Each row is a point on a landscape with many peaks, with its height.
From any point a climber steps to the highest of the 3 points nearest to it. It stops when none of these is higher. Distance is the straight distance between rows; heights are no part of it.
q_312: .03 .30 -.11 -.12 -.01 .01 .31 -.18 -.11 -.17 -.03 .05 .17 .29 .48 .01 -.24 -.09 -.03 .00 -.29 .42 .16 -.10 -.16 -.05 .22 -.28 -.24 .27 -.09  height 401
q_949: -.28 -.17 .04 -.12 -.06 -.24 -.19 .29 -.16 -.05 -.12 -.15 -.04 -.43 -.08 .17 .08 -.50 -.16 .29 .27 -.48 .06 .04 .01 -.08 -.20 .52 .03 .32 -.05  height 561
q_747: .26 .14 -.01 -.27 -.09 .00 .33 .04 .13 -.12 -.17 -.06 .01 .34 .50 .24 .10 .21 .12 -.10 -.03 .03 .06 -.18 -.05 .14 .15 -.13 -.15 -.27 -.18  height 379
q_749: .01 -.04 .10 .07 .00 .05 -.17 -.02 .01 -.14 -.17 .03 .08 -.10 -.27 .02 .06 -.06 -.13 -.02 .17 -.12 -.32 .00 .25 .13 -.05 -.05 -.01 -.24 .31  height 232
q_402: -.33 -.40 .07 .19 -.03 -.44 -.14 .19 .03 -.10 .00 -.25 -.27 -.41 -.15 -.05 .04 -.46 .08 .08 .21 -.23 -.10 .00 .08 -.19 -.49 .57 .24 .17 -.03  height 380
q_143: -.39 .02 .08 .00 .06 .74 -.15 -.03 -.18 -.01 .06 .12 -.45 -.22 -.25 -.02 .09 -.33 -.15 -.41 .06 -.14 -.24 -.09 .24 -.09 -.06 .00 .00 -.02 .29  height 229
q_333: -.22 -.19 -.08 .15 .04 .11 -.31 .07 .02 -.23 -.14 -.06 -.29 -.32 -.20 -.18 .10 -.46 -.23 .06 .18 -.20 -.24 .09 .27 .04 -.16 .17 -.01 .01 .23  height 271
q_215: -.02 -.29 -.24 .37 -.09 .04 -.06 -.21 .31 -.17 .10 -.05 -.45 -.09 -.31 -.53 .00 -.34 .17 -.30 -.27 .10 -.07 .24 .09 -.07 -.26 -.22 .06 -.12 .07  height 361
q_320: .37 .28 -.20 -.17 -.13 -.03 .30 -.01 .13 -.25 -.03 -.17 -.20 .51 .60 -.02 -.03 .05 .09 -.04 -.18 .18 .12 -.13 -.07 .10 .16 .05 -.04 -.06 -.28  height 392
q_370: -.13 -.14 .05 .00 -.09 -.38 -.27 .26 .09 .05 .01 -.21 -.08 -.04 .14 .06 .02 -.25 -.02 .28 .27 -.25 .02 -.17 .09 -.05 -.10 .33 .11 .12 -.04  height 365
q_75: .18 .42 -.08 .04 -.19 -.23 -.19 .15 .01 .02 -.17 .03 .30 .09 .26 .14 -.45 .27 -.12 .05 .34 .07 .23 .14 .15 .19 .49 -.05 -.33 .02 .20  height 503
q_149: .09 -.03 .37 .03 .09 -.12 -.12 -.15 -.15 -.13 -.19 -.17 .20 .26 -.33 .32 -.05 .12 -.08 -.20 .05 -.02 .00 -.35 -.05 .12 -.20 -.01 -.25 -.15 .18  height 260
q_666: -.09 .26 -.18 -.08 -.10 -.11 -.31 .34 .07 .09 -.14 -.08 .09 -.05 .44 .17 -.10 -.02 -.23 .36 .47 -.26 .11 .08 .20 .19 .31 .31 -.14 .16 .16  height 518
q_579: -.17 -.18 -.03 .21 .08 .36 -.03 -.10 .40 -.06 .00 .13 -.63 -.41 .00 -.24 .18 -.24 .22 -.35 .06 -.24 -.36 .28 .13 -.18 -.27 -.04 -.06 -.36 .09  height 398
q_914: .14 .04 .19 .13 .17 .01 .36 -.37 -.05 .05 .09 .10 .21 .14 -.18 .05 -.02 .46 .18 -.21 -.25 .40 .19 -.04 -.40 -.09 -.11 -.37 -.16 -.06 -.22  height 440
q_203: -.10 -.24 -.15 .31 -.04 .11 -.17 .07 .02 -.19 .04 -.27 -.71 -.28 -.35 -.31 .11 -.50 .13 -.28 -.07 -.18 .04 .06 .04 -.20 -.32 .10 .13 .18 .06  height 174
q_426: -.05 .09 .18 -.03 .12 .24 .08 -.18 -.19 .04 -.04 .16 .14 .05 .11 .09 .05 .03 -.09 -.14 .00 .15 -.16 -.24 .07 -.05 .06 -.34 -.16 -.05 .12  height 438
q_634: -.08 -.24 .23 .07 -.10 -.33 -.21 .18 .09 .08 .09 -.27 -.24 .01 -.15 -.05 .10 -.27 .13 -.02 .22 -.11 -.13 -.31 -.01 -.12 -.36 .37 .27 .07 -.10  height 264
q_119: -.22 -.35 .06 .12 -.30 -.47 .01 .25 -.21 .10 .00 -.23 -.32 -.41 -.38 .03 -.06 -.52 .14 -.09 .06 -.16 .17 -.12 -.21 -.26 -.50 .63 .20 .31 -.23  height 272
q_493: -.13 -.03 -.20 .14 -.02 -.09 -.27 .12 .15 .02 .03 -.05 -.16 -.19 .21 -.18 .20 .00 -.08 .40 .24 -.09 .03 .02 .14 -.04 .00 -.05 .04 -.01 -.10  height 251
q_663: .02 -.30 -.24 .21 .07 -.14 .23 -.06 .47 -.06 .26 .38 .11 -.19 -.30 -.51 -.02 .34 .28 .05 -.28 -.25 -.30 .80 -.22 .04 .00 .13 .46 -.21 .03  height 227
q_218: -.12 .19 -.30 .15 .05 -.12 .07 .05 .22 .17 .16 .38 .32 -.18 .02 -.30 .07 .48 .11 .24 .03 .13 -.25 .46 -.24 -.24 .27 -.03 .23 -.08 -.07  height 428
q_154: .35 .13 .00 .01 -.04 -.32 -.08 .07 .00 -.11 -.15 -.29 .08 .39 .28 .08 -.30 -.17 -.01 .15 -.02 .13 .30 -.18 .01 .17 .13 .03 -.31 .16 -.08  height 350
q_410: .17 .01 -.10 -.22 -.10 -.15 .08 .16 .08 -.08 -.02 -.36 -.33 .46 .44 -.02 .01 -.20 .12 .06 -.12 -.10 .19 -.25 -.10 .11 .00 .33 .16 .14 -.34  height 310
q_383: .10 .14 -.40 .26 -.21 -.36 -.31 .10 .14 .16 .15 -.08 -.07 -.13 .25 -.34 -.11 .27 -.06 .44 .13 .04 .33 .25 .10 -.03 .25 -.04 -.01 .08 -.04  height 120
q_595: .18 .05 .06 .01 -.05 -.22 -.17 .14 .05 .00 -.04 -.23 .09 .21 .18 -.02 -.07 -.06 -.07 .15 .17 .03 .07 -.24 .13 .13 .03 -.11 -.13 .00 .02  height 404
q_427: .18 .06 .05 -.13 -.03 -.10 .06 -.05 .08 .09 .01 -.17 -.14 .43 .28 .02 .20 .07 .16 -.11 -.01 .03 .11 -.34 -.02 .09 -.01 -.10 -.03 -.04 -.19  height 342
q_976: .02 -.23 -.09 .09 -.02 -.33 -.15 .20 -.04 -.02 .04 -.34 -.43 -.24 -.02 -.15 .22 -.25 .14 .37 .03 -.20 .32 -.02 .00 -.13 -.31 .28 .17 .31 -.23  height 104
q_483: .48 .05 -.22 .07 -.21 -.45 -.11 .17 .26 .20 .19 -.12 -.04 .16 .28 -.24 .01 .45 .14 .31 .11 .13 .34 .21 -.01 .23 .20 .04 .05 -.11 -.09  height 20
q_990: -.16 .04 -.38 .36 -.08 -.18 -.21 -.02 .23 -.04 -.08 .22 -.11 -.38 -.02 -.45 .00 .21 -.03 .28 .18 .03 -.19 .37 -.01 -.07 .07 -.05 .04 -.22 .09  height 277
q_900: .25 -.36 -.14 .27 -.07 -.09 -.03 -.12 .49 -.10 .01 .04 -.43 -.22 -.21 -.46 .15 .05 .24 -.16 -.11 -.01 -.15 .32 .07 .08 -.30 -.15 .18 -.35 .05  height 297
q_289: -.17 -.19 -.11 .18 .05 .31 .03 -.22 -.07 .15 .52 .10 -.33 -.21 -.09 -.48 .13 -.13 .06 -.01 -.38 -.01 .13 .32 -.09 -.23 -.13 -.01 .32 .29 -.20  height 364
q_196: -.15 .21 .04 -.32 .08 .32 .37 -.15 -.14 .09 .00 .33 .18 .10 .45 .12 -.10 -.04 .06 -.20 -.20 .37 -.14 -.12 -.21 -.15 .27 -.29 -.08 .21 -.03  height 405
q_776: -.01 .04 -.12 .16 -.07 -.15 -.33 .05 .12 -.20 -.26 .02 .04 -.23 -.29 -.13 -.14 -.02 -.27 .03 .30 -.14 -.29 .16 .31 .28 .02 .15 .01 -.24 .42  height 237
q_433: .38 .21 .02 -.07 -.06 -.32 .18 .13 .08 -.23 -.33 -.06 .42 .22 .17 .46 -.31 .46 -.04 -.01 .18 .14 .28 -.05 -.06 .23 .25 -.07 -.47 -.14 .04  height 406
q_454: -.40 -.02 -.28 .12 .17 .33 .02 .05 -.10 .01 .17 .25 -.26 -.38 .03 -.33 .20 -.37 -.08 .28 -.04 .02 -.09 .21 .00 -.25 -.09 -.06 -.04 .12 -.17  height 115
q_541: .14 -.34 -.13 .19 -.16 -.17 .00 -.11 .00 .13 .55 .13 -.01 -.02 .21 -.55 .02 .27 -.04 .43 -.14 -.01 .26 .37 -.03 .20 .04 .09 .31 .16 -.03  height 2
q_30: .24 .13 -.12 -.04 -.09 .03 .27 -.29 -.01 .04 .19 -.06 -.07 .36 .38 -.22 -.03 .09 .12 -.09 -.37 .33 .30 -.09 -.18 .13 .14 -.17 .03 .22 -.23  height 395
q_431: .07 .23 .11 -.07 .10 .13 -.07 -.15 -.32 -.17 -.14 -.08 .33 .10 .06 .27 -.27 -.24 -.38 .08 -.08 .22 .26 -.09 .13 .19 .11 -.10 -.33 .35 .28  height 493
q_308: .31 .30 .27 -.34 .11 -.14 -.05 -.04 .04 -.06 -.15 -.04 .54 .22 -.06 .68 -.14 .24 -.25 .09 .06 -.02 .04 .09 .10 .33 .21 .26 -.12 -.08 .39  height 534
q_68: .05 -.15 -.17 .08 -.13 -.22 -.19 .18 -.23 .00 -.12 -.20 -.24 -.21 -.23 -.11 .12 -.43 -.03 .26 .03 -.26 .29 -.08 .00 -.13 -.07 .09 -.01 .35 -.20  height 109
q_285: -.20 .11 .11 -.18 .16 .31 .29 .00 -.11 .11 -.09 .47 .40 -.08 .04 .08 -.01 .13 .05 -.05 -.09 .31 -.42 .00 -.15 -.25 .16 -.30 .00 -.02 -.06  height 396
q_598: -.09 -.03 .19 -.18 .09 .44 .20 .01 -.17 .13 -.19 .33 .17 -.11 .04 .30 .28 .21 .01 -.16 -.04 .04 -.22 -.10 .14 -.09 .06 -.33 -.14 -.25 .05  height 388
q_322: -.30 .09 -.29 .27 .04 .05 -.06 .03 .12 -.04 -.03 .36 .07 -.26 -.06 -.45 -.10 -.16 -.16 .19 .03 .14 -.38 .37 .07 -.11 .03 -.11 .04 -.10 .09  height 298
q_93: .12 .17 .02 -.13 .02 -.02 -.12 .08 -.04 .01 -.17 .04 .29 .13 .24 .20 -.09 -.02 -.26 .17 .23 .01 .02 -.10 .23 .21 .26 -.03 -.19 .06 .23  height 481
q_18: .08 -.06 -.47 .05 -.14 -.25 -.14 .22 -.17 .04 -.02 -.05 -.24 -.35 .10 -.29 .10 -.17 -.04 .59 -.07 -.24 .56 .22 -.01 -.11 .08 .00 -.10 .32 -.29  height 68
q_84: .06 .27 -.31 -.01 -.16 -.09 -.16 .32 -.05 -.02 -.16 -.01 .19 -.06 .41 -.02 -.38 -.14 -.26 .26 .16 .02 .35 .15 .23 .18 .42 -.02 -.26 .31 .03  height 600
q_341: .02 .11 .02 .05 .21 .01 .25 -.35 -.07 .04 .16 .19 .34 .15 -.08 -.19 -.13 .16 .12 -.04 -.29 .41 -.09 .07 -.34 -.27 .14 -.31 .10 .20 -.16  height 418
q_4: -.30 .07 -.19 .08 .13 .00 -.44 .19 .11 -.15 -.14 .04 -.10 -.45 -.03 -.06 .00 -.05 -.27 .36 .43 -.24 -.16 .22 .29 .17 .03 .30 -.03 -.04 .29  height 248
q_364: .03 -.09 .15 .08 .08 .28 -.10 -.09 .07 .26 .22 -.19 -.52 .04 -.12 -.08 .25 .13 .16 -.38 .03 -.09 .01 -.25 .03 -.20 -.20 -.17 .15 -.08 -.08  height 314
q_20: -.04 .03 .08 -.18 .06 .18 -.01 .03 -.05 .12 -.12 .12 -.02 .11 .37 .15 .25 .02 -.03 -.03 .11 -.05 -.12 -.24 .11 .03 .15 -.20 -.09 -.14 -.01  height 399
q_403: .26 .27 -.26 -.15 -.15 -.08 .14 .19 -.04 -.25 -.20 -.20 -.03 .30 .49 .06 -.35 -.22 -.11 .12 -.16 .04 .39 -.05 .11 .04 .26 .03 -.22 .20 -.18  height 336
q_11: -.07 -.15 .27 -.04 .07 -.07 -.20 .11 .11 .06 -.08 -.01 -.06 -.04 .03 .16 .25 -.05 -.07 .06 .33 -.33 -.33 -.13 .16 -.03 -.16 .19 .08 -.16 .14  height 247
q_620: .00 -.05 -.11 .18 .11 .03 .18 -.18 .20 .07 .22 .33 .23 -.04 -.22 -.45 -.03 .11 .18 .08 -.29 .11 -.34 .40 -.14 -.23 .03 -.16 .35 -.04 -.09  height 443
q_764: .01 -.02 .04 .19 .02 .08 -.19 -.12 -.16 -.10 -.07 -.15 .00 .05 -.20 -.15 -.09 -.18 -.15 -.01 .04 .11 -.05 -.21 .15 -.02 -.09 -.23 -.09 .03 .08  height 206
q_434: .06 .22 .22 -.27 -.06 -.19 .07 -.01 -.07 -.24 -.18 -.25 .24 .54 .23 .46 -.46 -.28 -.22 -.09 -.11 -.10 .13 -.17 -.02 .22 .12 .56 -.12 .10 .16  height 363
q_425: .11 .24 -.02 -.07 -.02 -.04 -.27 .21 -.16 .02 -.13 -.11 .28 .04 -.01 .14 -.31 -.30 -.32 .37 .14 -.08 .26 .04 .32 .29 .23 .11 -.18 .28 .18  height 529
q_22: .16 .10 -.20 .08 -.14 -.26 .16 .01 .08 .06 .10 .24 .46 -.02 -.09 -.08 -.06 .58 .17 .18 -.10 .27 .08 .24 -.17 -.03 .17 -.26 -.02 -.18 -.19  height 280
q_361: .20 .15 .22 -.11 -.16 -.37 -.25 .11 .06 .13 -.11 -.07 .43 .09 -.06 .36 -.25 .11 -.15 .15 .35 -.27 -.10 .00 .17 .25 .11 .33 .02 -.10 .28  height 394
q_265: .23 .28 -.28 -.08 -.20 -.24 .01 .26 .26 -.04 -.12 -.10 .01 .26 .61 .01 -.11 .13 -.03 .19 .17 -.04 .17 .06 .14 .14 .36 .01 -.13 .01 -.06  height 311
q_870: -.09 .04 .35 -.06 .23 .41 .08 -.36 -.34 -.01 -.12 .10 .10 .07 -.20 .46 .03 .24 -.13 -.46 -.01 .18 .00 -.30 -.10 .03 -.01 -.24 -.20 -.10 .38  height 402
q_468: .06 -.05 .30 -.23 .06 .18 .12 .04 -.08 .15 -.15 -.02 -.07 .27 .01 .41 .32 .24 .22 -.40 .00 -.18 -.08 -.39 -.02 -.01 .00 -.11 -.06 -.32 -.03  height 228
q_932: .18 -.24 -.16 .20 -.10 -.15 .25 -.14 .23 -.01 .25 .27 .19 -.08 -.36 -.45 .00 .48 .25 .05 -.34 .02 -.12 .47 -.12 .06 -.15 -.15 .31 -.36 -.14  height 315
q_738: .15 .01 -.02 -.20 -.05 .12 .51 -.06 .07 .05 -.02 .15 .30 .06 .21 .28 .24 .45 .27 .00 -.18 .14 .10 .04 -.10 .04 .13 -.41 -.07 -.21 -.41  height 317
q_687: .07 .01 .05 .18 .04 .02 .06 -.25 -.08 .04 .08 .00 .09 .18 -.12 -.15 .00 .23 .09 -.12 -.11 .30 .04 -.17 -.10 -.08 -.13 -.42 -.09 -.08 -.08  height 483
q_191: .16 .04 .16 -.03 .02 -.06 -.01 -.01 -.09 -.05 -.15 -.01 .18 .16 .00 .16 .11 .20 -.02 -.07 .10 .02 -.06 -.26 .04 .08 .00 -.27 -.17 -.21 .07  height 370
q_946: -.26 -.13 .18 -.28 -.28 -.13 -.09 -.01 -.31 .17 .10 -.18 .13 .03 -.27 .31 -.11 -.56 -.19 -.14 -.06 -.31 .11 -.22 -.07 .01 -.16 .53 .17 .23 -.02  height 167
q_37: -.26 .05 -.07 .19 .03 .23 .00 -.15 -.23 -.10 -.02 .15 .10 -.08 -.25 -.27 -.20 -.28 -.19 -.18 -.13 .35 -.20 .01 .06 -.13 -.07 -.26 -.14 .10 .16  height 191
q_549: -.06 -.23 -.02 .20 -.11 -.14 -.31 .05 -.11 -.22 -.19 -.24 -.11 -.18 -.44 -.12 -.11 -.54 -.19 .10 .06 -.24 -.09 -.01 .25 .06 -.21 .27 .06 .14 .19  height 316
q_933: -.01 -.30 -.04 .18 .17 -.28 -.20 .05 .22 -.03 .21 -.33 -.49 -.24 .16 -.25 .27 .09 .18 .34 .16 -.12 .08 .07 .07 -.04 -.27 .19 .25 .08 -.09  height 165
q_41: .25 -.09 -.01 .11 -.03 -.04 -.04 -.22 -.14 .09 .29 -.24 -.24 .28 -.08 -.32 .04 -.02 .07 .01 -.28 .26 .37 -.12 -.05 .00 -.09 -.17 .08 .20 -.17  height 366
q_577: -.39 .12 -.28 .09 .17 .12 .01 .03 .14 .10 .20 .37 .05 -.39 .24 -.26 .22 .23 .04 .36 .21 .10 -.30 .40 -.15 -.17 .13 -.02 .07 -.18 -.06  height 343
q_628: .06 .34 -.10 -.32 -.15 .11 .24 .17 .00 -.09 -.26 .27 .26 .04 .62 .37 -.04 .22 -.12 .03 .12 .09 -.05 .14 .12 .21 .54 -.04 -.19 -.24 .12  height 420
q_91: -.27 -.13 .30 -.23 -.15 -.20 .01 -.07 -.20 .16 .16 -.22 .05 .40 .00 .36 -.25 -.28 -.03 -.41 .09 -.02 .06 -.52 -.29 .10 -.09 .49 .10 .02 -.01  height 128
q_818: -.22 -.13 .09 .08 .37 .40 .17 -.22 .15 .19 .54 .25 -.10 -.16 .01 -.43 .10 -.01 .15 .01 -.32 -.16 -.37 .58 -.21 -.29 .00 .22 .43 .26 -.21  height 230
q_251: -.17 -.22 .32 -.11 -.28 -.45 -.10 .03 -.18 .23 .05 -.27 .07 .28 -.19 .15 -.35 -.34 .03 -.21 .02 .10 .15 -.42 -.22 .08 -.21 .53 .02 .13 -.14  height 156
q_568: -.08 .08 .10 -.21 .17 .36 .26 -.16 -.05 .28 .01 -.02 -.27 .27 .09 .29 .05 .37 .18 -.61 -.03 .02 .17 -.45 -.24 -.08 .19 -.26 -.10 -.09 -.03  height 318
q_161: -.06 .16 .11 -.29 .04 .23 -.04 -.01 -.22 -.03 -.10 -.05 .05 .26 .30 .34 .05 -.27 -.18 -.13 -.04 -.02 .01 -.33 .10 .19 .24 .03 -.13 .16 .24  height 474
q_521: .00 .21 .05 -.12 .00 .14 -.06 .05 -.09 .09 -.15 .29 .27 -.16 .20 .12 .07 .14 -.23 .22 .26 .08 -.22 .06 .23 .16 .22 -.09 -.15 -.14 .31  height 450
q_90: -.03 -.14 .09 .15 .02 .16 .17 .00 -.03 -.21 -.27 .07 .15 -.07 -.55 .19 .08 .36 .12 -.26 -.17 .06 .00 -.06 .03 .03 -.30 -.39 -.23 -.41 -.11  height 233
q_2: .22 -.09 .23 -.18 -.09 -.27 -.01 .19 .06 .05 -.15 -.10 .20 .25 -.05 .40 .11 .24 .08 -.03 .17 -.17 -.11 -.32 -.06 .11 -.10 .06 -.12 -.33 -.02  height 186
q_363: .05 -.11 .20 .08 .06 .20 -.03 -.10 -.04 .00 -.03 -.07 -.22 .07 -.32 -.01 .14 .15 .14 -.39 .06 -.06 -.16 -.27 .07 -.08 -.24 -.26 -.04 -.27 -.05  height 377
q_97: -.17 .07 -.05 .03 .39 .16 .25 .03 .22 .17 .19 .41 .22 -.14 -.06 -.27 .17 .23 .24 .17 -.12 .05 -.49 .44 -.27 -.36 .16 -.03 .36 .02 -.18  height 539
q_430: .00 .28 .15 -.44 -.07 -.17 -.19 .00 .08 .29 .12 -.07 .35 .11 .09 .52 -.18 -.35 -.22 .32 .04 -.19 -.03 .21 .24 .18 .16 .67 .25 .06 .22  height 362
q_449: .29 -.01 .26 -.06 .01 -.40 -.05 .03 .06 -.04 -.14 -.28 .15 .47 .01 .22 -.19 .08 .05 -.04 .13 .09 .07 -.40 -.14 .19 -.07 .14 -.26 -.08 -.01  height 293
q_305: -.05 -.01 -.19 .11 -.08 -.17 -.37 .30 -.15 -.05 -.25 -.13 .06 -.38 -.19 -.05 -.13 -.38 -.29 .43 .29 -.33 .20 .17 .22 .08 -.03 .29 -.04 .27 .07  height 407
q_571: .03 .24 -.05 -.21 .03 .20 .31 -.17 -.04 -.10 -.06 -.04 -.17 .40 .48 .15 -.02 .00 .09 -.29 -.16 .20 .15 -.33 -.14 .04 .22 -.21 -.11 .08 -.14  height 397
q_718: -.11 .10 -.07 -.05 .08 -.04 .34 .15 .00 -.14 -.14 .31 .68 -.09 -.27 .20 -.10 .46 .22 .05 -.15 .34 -.15 .21 -.27 -.25 .10 -.32 -.05 -.09 -.13  height 211
q_136: .20 -.09 -.08 -.04 -.04 -.25 -.10 .08 .30 .10 .17 -.18 -.26 .16 .52 -.13 .27 .09 .16 .32 .11 -.11 .20 -.05 .08 .18 -.05 .10 .18 .08 -.20  height 234
q_686: -.15 -.12 -.32 .24 -.12 .11 -.13 .06 -.18 -.16 -.04 .02 -.31 -.34 -.24 -.41 .11 -.42 -.15 .18 -.07 -.02 .17 .18 .12 -.16 -.14 -.09 -.04 .19 -.10  height 150
q_967: -.18 -.20 -.16 .15 -.01 .20 -.13 .10 -.14 -.11 .08 -.22 -.69 -.38 -.27 -.17 .32 -.37 .10 -.10 .02 -.30 .19 .00 -.05 -.29 -.31 .08 .15 .26 -.13  height 223
q_280: .33 .25 -.05 -.04 -.04 -.06 .31 -.12 .04 -.43 -.16 -.25 -.14 .57 .45 .06 -.32 .08 .00 -.10 -.23 .34 .32 -.20 -.17 .15 .04 .02 -.25 .05 -.12  height 387
q_195: .04 -.08 .00 -.08 .05 -.03 -.15 .09 -.10 .14 .21 -.36 -.38 .32 -.08 .01 .09 -.16 .16 -.26 -.02 -.01 .31 -.49 -.18 -.02 -.08 .05 .16 .21 -.18  height 330
q_624: -.24 .00 -.16 .16 .05 .25 .09 .02 .20 -.08 -.17 .51 .19 -.29 -.22 -.24 -.10 -.07 -.03 -.21 .00 .07 -.49 .33 .04 .00 -.04 -.21 -.01 -.35 .10  height 285
q_792: -.33 -.18 .04 -.05 -.07 .16 -.20 .21 -.22 .05 .13 -.25 -.43 -.17 -.34 .12 .11 -.39 -.01 -.28 .17 -.39 .10 -.33 -.08 -.20 -.18 .23 .22 .28 .04  height 153
q_765: .14 -.07 -.02 -.02 .20 .06 .43 .04 .16 .12 .24 .25 .57 .01 -.20 -.07 .14 .55 .31 .11 -.34 -.06 -.22 .45 -.28 -.14 .13 -.05 .40 .10 -.33  height 451
q_826: .10 .20 .25 -.57 .09 -.02 -.06 -.03 .00 .05 .03 -.02 .27 .31 .28 .61 -.03 -.24 -.19 .10 -.15 -.16 -.08 -.03 .13 .22 .33 .53 .16 -.07 .40  height 411
q_724: -.19 -.20 -.07 .23 .12 .33 -.01 -.21 .23 .04 .33 .10 -.50 -.37 -.02 -.46 .16 -.08 .13 -.07 -.11 -.06 -.11 .33 .04 -.23 -.27 -.06 .16 -.05 -.11  height 543
q_773: .00 -.01 .21 -.02 .08 .16 .20 -.09 -.18 -.21 -.28 .20 .45 -.13 -.36 .47 -.01 .40 -.07 -.08 -.09 .16 .01 -.04 -.04 .08 -.16 -.38 -.31 -.23 .05  height 151
q_291: -.04 -.30 -.10 .11 .04 .22 -.07 -.10 -.06 .06 .45 -.18 -.69 -.34 -.01 -.33 .34 -.11 .15 .02 -.15 -.23 .34 .16 -.01 -.10 -.30 .09 .27 .32 -.20  height 327
q_539: .06 .00 -.16 .23 -.12 -.15 -.08 .05 .19 -.03 -.11 .16 .04 -.18 -.15 -.23 .10 .24 .00 .15 .16 .09 -.18 .09 .11 -.03 -.03 -.26 .02 -.37 -.02  height 224
q_470: -.03 -.03 .31 -.16 .13 .33 -.07 .05 -.11 .01 -.17 .18 .10 -.10 -.22 .30 .33 .11 -.12 -.19 .14 -.23 -.35 -.07 .29 .05 -.09 -.05 .05 -.38 .28  height 288
q_877: -.05 .13 .18 -.18 .21 .09 .47 -.22 -.02 -.04 -.11 .27 .45 .09 .13 .23 -.20 .27 .16 -.14 -.24 .45 -.15 .00 -.61 -.31 .16 -.33 -.07 .28 -.08  height 408
q_125: .01 .00 .27 .03 .20 .23 .15 -.18 -.14 .10 -.14 -.06 -.08 .21 -.23 .38 .05 .46 .14 -.49 -.05 .11 .21 -.41 -.26 -.05 -.11 -.29 -.26 -.21 .00  height 348
q_45: -.19 -.03 .27 -.14 .12 .20 -.07 -.03 -.15 .18 .12 -.21 -.19 .25 -.26 .32 .02 .05 .02 -.57 .19 -.08 .02 -.58 -.12 -.06 -.01 .00 .01 -.07 .21  height 287
q_61: .06 -.15 .14 .05 .12 .36 .32 -.27 .15 .36 .35 .22 -.04 -.16 -.15 -.21 .22 .31 .25 -.16 -.26 -.08 -.23 .32 .01 -.24 -.12 -.19 .22 -.16 -.32  height 360
q_591: -.04 .12 .19 -.36 .04 .38 .31 .01 -.29 -.08 -.19 .43 .53 -.23 -.17 .61 .09 .38 -.14 .01 -.15 .29 -.12 .17 .06 .17 .17 -.26 -.18 -.20 .33  height 112
q_762: .03 .15 .20 .00 .10 .27 -.18 -.24 -.21 -.18 -.09 .06 .21 -.02 -.29 .06 -.10 -.10 -.31 -.12 -.05 .16 -.24 -.03 .25 .22 -.08 -.14 -.08 -.05 .41  height 216
q_979: -.06 -.22 .18 .05 -.18 -.34 -.23 .10 -.27 .06 -.07 -.43 .22 -.02 -.48 .06 -.41 -.52 -.20 .11 .02 -.14 .13 -.10 .00 .09 -.24 .45 .02 .25 .03  height 226
q_897: .11 -.18 -.01 .26 -.08 .27 .12 -.37 .23 .08 .36 .01 -.41 -.06 -.40 -.52 -.11 -.02 .27 -.54 -.35 .10 -.03 .24 -.06 -.10 -.19 -.16 .16 -.16 -.01  height 313

For each start below, name the point where the climber stops.
q_539: q_97
q_427: q_84
q_624: q_97
q_154: q_84
q_251: q_949
q_946: q_949
q_776: q_949
